Points on a hilly landscape, in no order, each with its height.
From any point a climber steps to the highest of the 2 points nearest to it. It stops when none of these is higher. Distance is the straight distance between rows; heights are no part of it.
K_169 h=4.16: [161 138 197 118 136 142 153  70 177 102  95 148 104 140 121 125 168 129
 194 115]
K_908 h=1.13: [142 118 168 119 114 157  61  67 149 109 149 122 166 144 159 148 102 127
 111 182]
K_712 h=4.45: [104 121  85 193  87  90 121 121 129 175 128 135 133 140 162 100 109 121
 155 161]
K_670 h=2.53: [114 151 109 104 173 143 156 143 126 118 130 158 102 137 132 123 146 108
 126  86]
K_86 h=6.87: [155 103 121 131 146 142  99  92  90 150 126 108  87 153 161 165 168 137
 164 128]
K_629 h=6.48: [134 111 198  24 135 143 105 135 133 117 139  72 163 136 135 120 137 123
  85 146]
K_205 h=1.82: [138 139 111 135 126 140 164  75 152 127  83 201  93 158  77 146 156 149
 127  69]
K_149 h=4.97: [122 133 176 148 108  93 137 133 134 203 106 128 124  83 128 122 112 102
 174 163]
K_281 h=2.95: [ 96 163 101 104 143 107 176 158 100 104 135 176 117 156 111 119  99 111
 128 120]
K_322 h=4.13: [150 110 148 196 139 118 185  94 181 104 105 154  76 104  78 153 161 147
 131 134]
K_423 h=5.84: [138 118 134 155 104 140  85 112 109 161 143 118  98 111 156 135 108 126
 159 171]
K_721 h=6.72: [ 76 160 154 129 142  80 199 102 133 136 110 145 109 141 111 106 114 147
  99 128]
K_466 h=0.84: [ 92 125 114  96 147 130 137 198 110 139 131  81 202  68 133 118 126 139
  98  92]
K_965 h=2.47: [155 100 139 147 147 131 114 125 124 112 105 152 134 123  83 130 196 112
 155 151]
K_181 h=6.89: [134 122 119  75 112 166 133 120 109 145 113 122  63 154 149 156 168 162
 131  77]
K_724 h=3.41: [146 115 160 143  90 131 118 184 169 144 129 124 141 128 139  79 104  93
 163 158]
K_673 h=3.35: [165 103 147  71 167 175  49  94 121 105  95 121 154  85 141 141 151 126
 118 104]
K_271 h=2.97: [138  92 127 133 141 142  64 110 119 112 108 140 171 101 104 138 168 114
 113 177]
K_882 h=1.20: [138  88 136 115 138 159  93 124 165 107 136 133 131  79 157 122 121 126
  89 142]
K_525 h=0.60: [160 191 112 157 137  99 168 117 130 116  87 121 101 121 131 124 135 224
 117  34]
K_860 h=0.45: [ 79 151 184 128  56 121 160 165 143 160 133 110 162 147 118  86 114  80
 110 133]
K_493 h=5.24: [111 131  90 146 172  97 131 162  99 152 122 140 180  90 155 133  99 138
 150 116]
K_33 h=3.46: [136 109  93 103 159 104 129 195 139 148 166 141 141  81 155 178 136 120
 132 172]
K_369 h=4.65: [102 130 170 100 122 123 125 146 136  97 131  84 154 156 142  81 118  83
 113 145]
K_737 h=4.89: [178 100 178 101 122 139  93 154 142 125 147 122 137  96 112 147 121 121
 133 193]
K_220 h=6.18: [ 91 147 159 127 125  90 198 103 113 107  84  91 119 150 123  77 139 147
 111  90]
K_171 h=1.81: [153  91  77 135 168 153  76  88 123 114 138 117 123 104 116 202 108 147
  70 133]
K_52 h=1.52: [109 113  99  98 128 142  72 109 101  99 160 140 159  96  96 129 119 150
  84 117]
K_12 h=2.11: [111 123 155 113 127 131  87 141 179  94 160 120 126 132 183 112  89  99
  56 187]
K_656 h=2.15: [101 141 125 120 137 136 134  91 110 121 105 187 128 153  88 113 156 128
 125  96]
K_936 h=6.51: [128 142  89 105 139 154 152 202 101 118 126  80 150 151 105  94 113 113
 107  62]
K_952 h=4.36: [126 110 174 144 129 106 162 131 157 142  97 150 125  99 101 124 140  78
 179 163]
K_887 h=2.12: [104 136 104 167 128  63 161 171 130 157 157 180 184 101 108 141 128 108
 160 137]
K_896 h=3.69: [131 143 104 196 145 132 191 120 154 127  77 151  98  91 109 138 153 178
 121 116]
K_170 h=3.54: [105 153 102  87 158 127 127 169  98 117 178 163 111 145 144 138  61 110
 124 128]
K_974 h=1.58: [106 106 144  88 112 148  66  80 162 107 139 116 109 143 190 141  79 119
  84 185]
K_427 h=5.97: [110 119 113 140 120  80 109 146 137 226 130 139 121 112 138 156  94 109
 151 162]
K_405 h=1.66: [153 122 115  83 152 156  87 142 148  91 149 140 147  88 158 124 135 156
  49  84]
K_483 h=6.26: [129 149  92 150 139 107 192 182 120 136 117 132 188 112 154 143 151 148
 152 137]
K_791 h=3.24: [139 142 118 149 132 134 194 139 122 116  63 126  92 126 115 100 173 161
 149 102]
K_450 h=6.65: [137 116 167 186 117 115 165  52 115 148 151 146  61 118 111 150 151 148
 147 118]
K_384 h=3.77: [ 97 118 117 126 119 132 102 177 126 104 136 100 176 141 161  94 121  88
  60 122]
K_521 h=2.96: [144 112 128 111 170 107 135 123  94 159 181 167 107 107  73 195 166  91
 148 116]
K_4 h=3.98: [169 108 176 111 113 114  61 146 172 132 139  97 155 127 135 119  74 108
 132 226]
K_881 h=3.42: [153 131 143 103 183 137 109 123 123 144 146 169 102 144  88 160 124  91
 155 143]
K_8 h=4.66: [103 111  89 149 171  79  70  87  79 127 142 130 153 120 131 154 116 107
 107 126]
K_517 h=4.35: [127 124 135 132 181  97 125 144  89 135 119 129  89 117 151 133 127 105
 162 156]
K_765 h=0.98: [ 87 150  97 142  85 158 167 155 140 135 154 146 167 122 158 114 151 133
 125  66]
K_203 h=2.34: [124 109 173  96  57 185  92 130 150 122 156  83 171 152 115 125 124 113
 102 131]
K_151 h=4.00: [127 124 142 137 129 103 112 152 178 154 136 141 120 115 163 107  72  75
 131 182]
K_618 h=3.83: [135 119  81 182  99 133 116  89 100 104 122 150 133 141 130 109 172 158
 141 109]
K_722 h=5.35: [138 149 115  98  88 131 161 214 129 145 171 143 173 138  92 119 185 140
 121 104]
K_566 h=0.69: [ 66 131 151 146  68 141 168 182 154 146 172 106 165 113 142  96 119  97
 113  85]
K_734 h=3.53: [150 130  84 141 172  90 108 140 118 100 211 139 142 111 146 174  62 147
  93 136]
K_72 h=4.81: [127 124 109 134 166  57 102 177 147 177 161 142 127  97 173 135  59  92
 144 160]
K_821 h=6.42: [139 145 137  58 112 121 127 184  99 148 163  96 143 136 100 126 158 137
 101  94]
K_933 h=2.20: [170 120 106 104 142 143  43  97 115 119 120 165 150  96  66 154 139 130
  95  97]
K_817 h=3.87: [148 125 167 122 171 132 101 131 117 110 148 150 120 128 142 112 138  76
 171 154]
K_18 h=3.72: [145 168  72 126 107 157 133 152  71 110 117 138 157 126 120  91 128 173
 155  62]
K_233 h=0.91: [171 172 117 166 137 102 146 113 150 111  87 146  57 144  96 128 172 194
 110  64]
K_133 h=7.59: [101 145 150 138 126  96 180 131 120 143  88 107  74 136 104  90  72 122
 145 144]
K_698 h=7.42: [115 161 100 160 106 115 206 181 122 159 118 117 154  98 144 104  95 132
 164 114]
K_773 h=1.68: [145 143 119 122 103 112 112 127 137 102 109 147 160 126  94  86 205 137
 120  73]
K_745 h=5.91: [134 105 121 120 118 151 123 151  97 115  91 107 116 160 121  94 157 124
 134 130]
K_319 h=4.30: [144 151  67 142 160 128 133 157 117 116 180 160 125 119 179 153  62 143
 136 124]
K_304 h=5.62: [131 139 158 133 133 119 186 157 125  90  82  62  84 158 102  68 132 141
 107  95]
K_841 h=3.32: [152 131 166 100 107 148  92 117 178 153 100  85 181 147 165 128  85 101
 156 217]
K_310 h=1.41: [103 137  84  95 143 105 137 199 123 167 130  71 202  91 153 136  70 141
 101 133]
K_837 h=8.74: [ 96 142 134 151 104  79 179 153 151 174 108  98 128 126 140  79  80 124
 150 130]
K_802 h=5.81: [173 111 141 103 126 195 100 135 150 124 125 136 110 117 112 175 141 116
 162 164]
K_430 h=5.05: [127 132  98 155 141 145 118 128 104 124 164 126  87 118 143 142  86 133
 183 121]
K_640 h=2.84: [111 120 164 102  58 170  95 114 148 167 114  99 163 147 145 135 106 110
 128 190]
K_917 h=5.52: [122 137 113 228 172  99 148  62 128 108 139 134  79 113 133 135 125 113
 153 106]
K_843 h=5.08: [132 109 177  62 135 129  88  85 163  76 111  77 187 133 140 130 119 136
  74 173]
K_580 h=4.05: [159  95 157  75 163 149  63  49 140  77 109  95 156 103 153 141 123 146
  90 143]
K_954 h=1.30: [ 99 140 113 125  70 158 120 128 127 128 153 168 154 139 117  88 186 138
 100  90]
K_655 h=1.86: [119 125 153 110  91 168  88 125 101 111 114 107 189 149  96 103 138 119
 117 162]
K_29 h=2.41: [110 119 177 129  66 142  80 108 159 158 150 122 126 182 163 118  68  99
 118 183]
K_438 h=2.08: [174 136 144 112 128 161 131 142 160  93  98 163 136 162  88 112 196 107
 138 105]
K_318 h=1.85: [101 127 167  92 116 128 136  71 126 138 129 153 132 155 102 140 166 114
 159 145]
K_496 h=5.18: [168 138 103  74 146 159  91 205 127 112 116 108 144 127 114 108 138 107
 103  50]
K_720 h=3.85: [159 133 177 126 145 134 161  61 131 139 110 135  89  97 110 153 177 164
 185  80]
K_590 h=1.70: [137 111 164 137 116  96 107  88 119 135 194 164  96 169 128 163 150 111
 150 153]
K_563 h=0.90: [134 110 168 106 125 197  91  81 188  83 137 124 165 102 161 134 105 112
 109 145]
K_386 h=3.68: [112  97 138 128 172  85  71 105  88 109 126 113 152 114  93 146 138 102
 122 181]
K_818 h=5.56: [ 99 122 121 135 143  86 100  76  72 148 149 131 140 110 136 121 141 137
 151 109]
K_242 h=1.19: [168 144 134 175 161 115 132  80 165  71 104 164  83 167 111 138 174 148
 139  79]
K_924 h=2.14: [113 131  90  87 151 175 107 152 140 112 159 163 110 110 166 125 127 125
 104  74]
K_499 h=2.65: [161 122  42 123 182 123 101 116  99 124 169 123 132 105 130 208  67 162
  92 111]
K_886 h=5.90: [110 145  99 183 123 105 163 147 117  90  94  94 103 150 151  86 102 160
 127 145]
K_809 h=8.02: [117 125  92 160 122 153 167 213 133  97 143  81 141 152 134 100 126 117
 120 115]
K_706 h=5.92: [110 138 148  58 138 140 115 114  88 130 141 139  91 173 151 156 128 122
 122 107]
K_997 h=4.50: [162 137 183 145 117 142 171  90 180 102 106 131  65 129 102 145 135 137
 152 147]
K_925 h=4.39: [142 139  51 160 141 115 113 147  74 123 138 118 180 107 139 117 137 163
 150  94]
K_280 h=5.77: [116 135 175 170 109 109 157  29 152 139 119 126  75 166 119 151  90 139
 144 180]
K_626 h=5.10: [ 96 119 106 140  95 120 139 128 117 131 129 140 128 154 125 101 127 116
 139 155]
K_118 h=5.11: [ 86 132  95 212 112  70 165 112 136 131 115 136  89 152 117  95  92 135
 143 161]
K_857 h=1.02: [116 138 121  96 128 109 108 142 103 138 165 121 187  94 128 133 118 169
  86 104]
K_931 h=6.06: [154 118 144  80 117 198 108 114 113 173 124 141  94 133 119 177 155 154
 143 119]
K_325 h=2.85: [130 108  96 115 142 132 133 187 100 134 141  99 119 116 152 144 155 148
 119 160]
K_407 h=7.80: [117 118 101 117 116 148 159 121  94 166 133  94  90 118 151 164 176 165
 159 110]
K_826 h=2.81: [174 124 109 111 159 161  49  84 108 135  93 144 132 123 114 144 149 123
 150  89]
K_944 h=4.40: [115 126  65 151 127 146 115 134 134 100 148 159 142 158 142 130 158 124
 128 118]
K_104 h=7.40: [109 128  97 177 107 117 166  84 110 147 127 118  83 144 111 162 152 157
 142 126]
K_862 h=7.85: [139 127 189  38  94 161 120 146 121 138 125  97 140 162 113 139 165 132
 111 110]
K_571 h=2.01: [121 120 154 159  84 116  93  89 146 142 158 170 111 180 122 138 104  83
 147 196]
K_417 h=5.06: [159 138 152 130 100 165 141 122 142 123 108 129 107 159 114 142 113 118
 165 173]
K_729 h=2.55: [139 142 130 138 158  87 152 151 104 169 148 174 140 101  91 152 154 133
 166 103]
K_842 h=4.04: [125 107 118 132 187  60 113 167 107 148 180 139 130 111 160 155 133 105
 152 151]
K_829 h=6.82: [125 138 119 184 103 129 168 111 129  98 106 102  75 106 144 102 112 195
 102 115]
K_940 h=6.05: [121 137 143 207 154  92 171  65 115 113 108 113  73 119 145 108 106 166
 135 128]
K_321 h=6.54: [124 142 161 128 100 115 139 128 147 168  65 104  93 162 103  77  38  92
 147 177]
K_915 h=6.44: [ 96 144 143 159  89 128 174  63 135 141  95 127  74 118 123 154 108 156
 113 159]
K_97 h=1.48: [150 127 117 155 145 139 130  55 157 120 102 176 100 148 119 171 163  99
 125 108]
K_307 h=3.14: [125 150  83 157 132 124 177 154 103 110  93 107 134 139 115  94 139 165
 129  57]
K_476 h=6.84: [130 116 129 136 100 172 169 191 146 117 106  83 127 152 121  95 187 121
 123 118]
K_782 h=6.16: [ 95 121 150 145 121  87 169  43 104 149 131 146 113 119 124 114 138 144
 167 105]
K_556 h=2.17: [113 117  96 118 129 145 132 190  96 151 131  81 140 124 144 121  80 123
 100 147]
K_324 h=5.39: [121 127 155  97 122 162 135 170 128  83 122  93 149 170  85  80 122  84
 111  82]
K_116 h=2.80: [125 106 122  78 109 117 107 193 151 116 155 110 147 134 146 115 109  99
  63 179]
K_748 h=0.66: [108 144  66 160 113 156 193 141 152 137 104 164 171 112 142 154 153 160
 112  78]

For each start below, name the point where the climber stops.
K_908 -> K_809
K_525 -> K_837
K_563 -> K_319
K_857 -> K_862

Call two points neighbours if one is among the 2 nearest of the other. Go from one point of each pair to the other, from neighbour to neighbour, staying as high as possible. Name the lowest point that can't be avoided.
K_837 and K_809 -> K_791
K_829 and K_104 -> K_917
K_809 and K_104 -> K_712
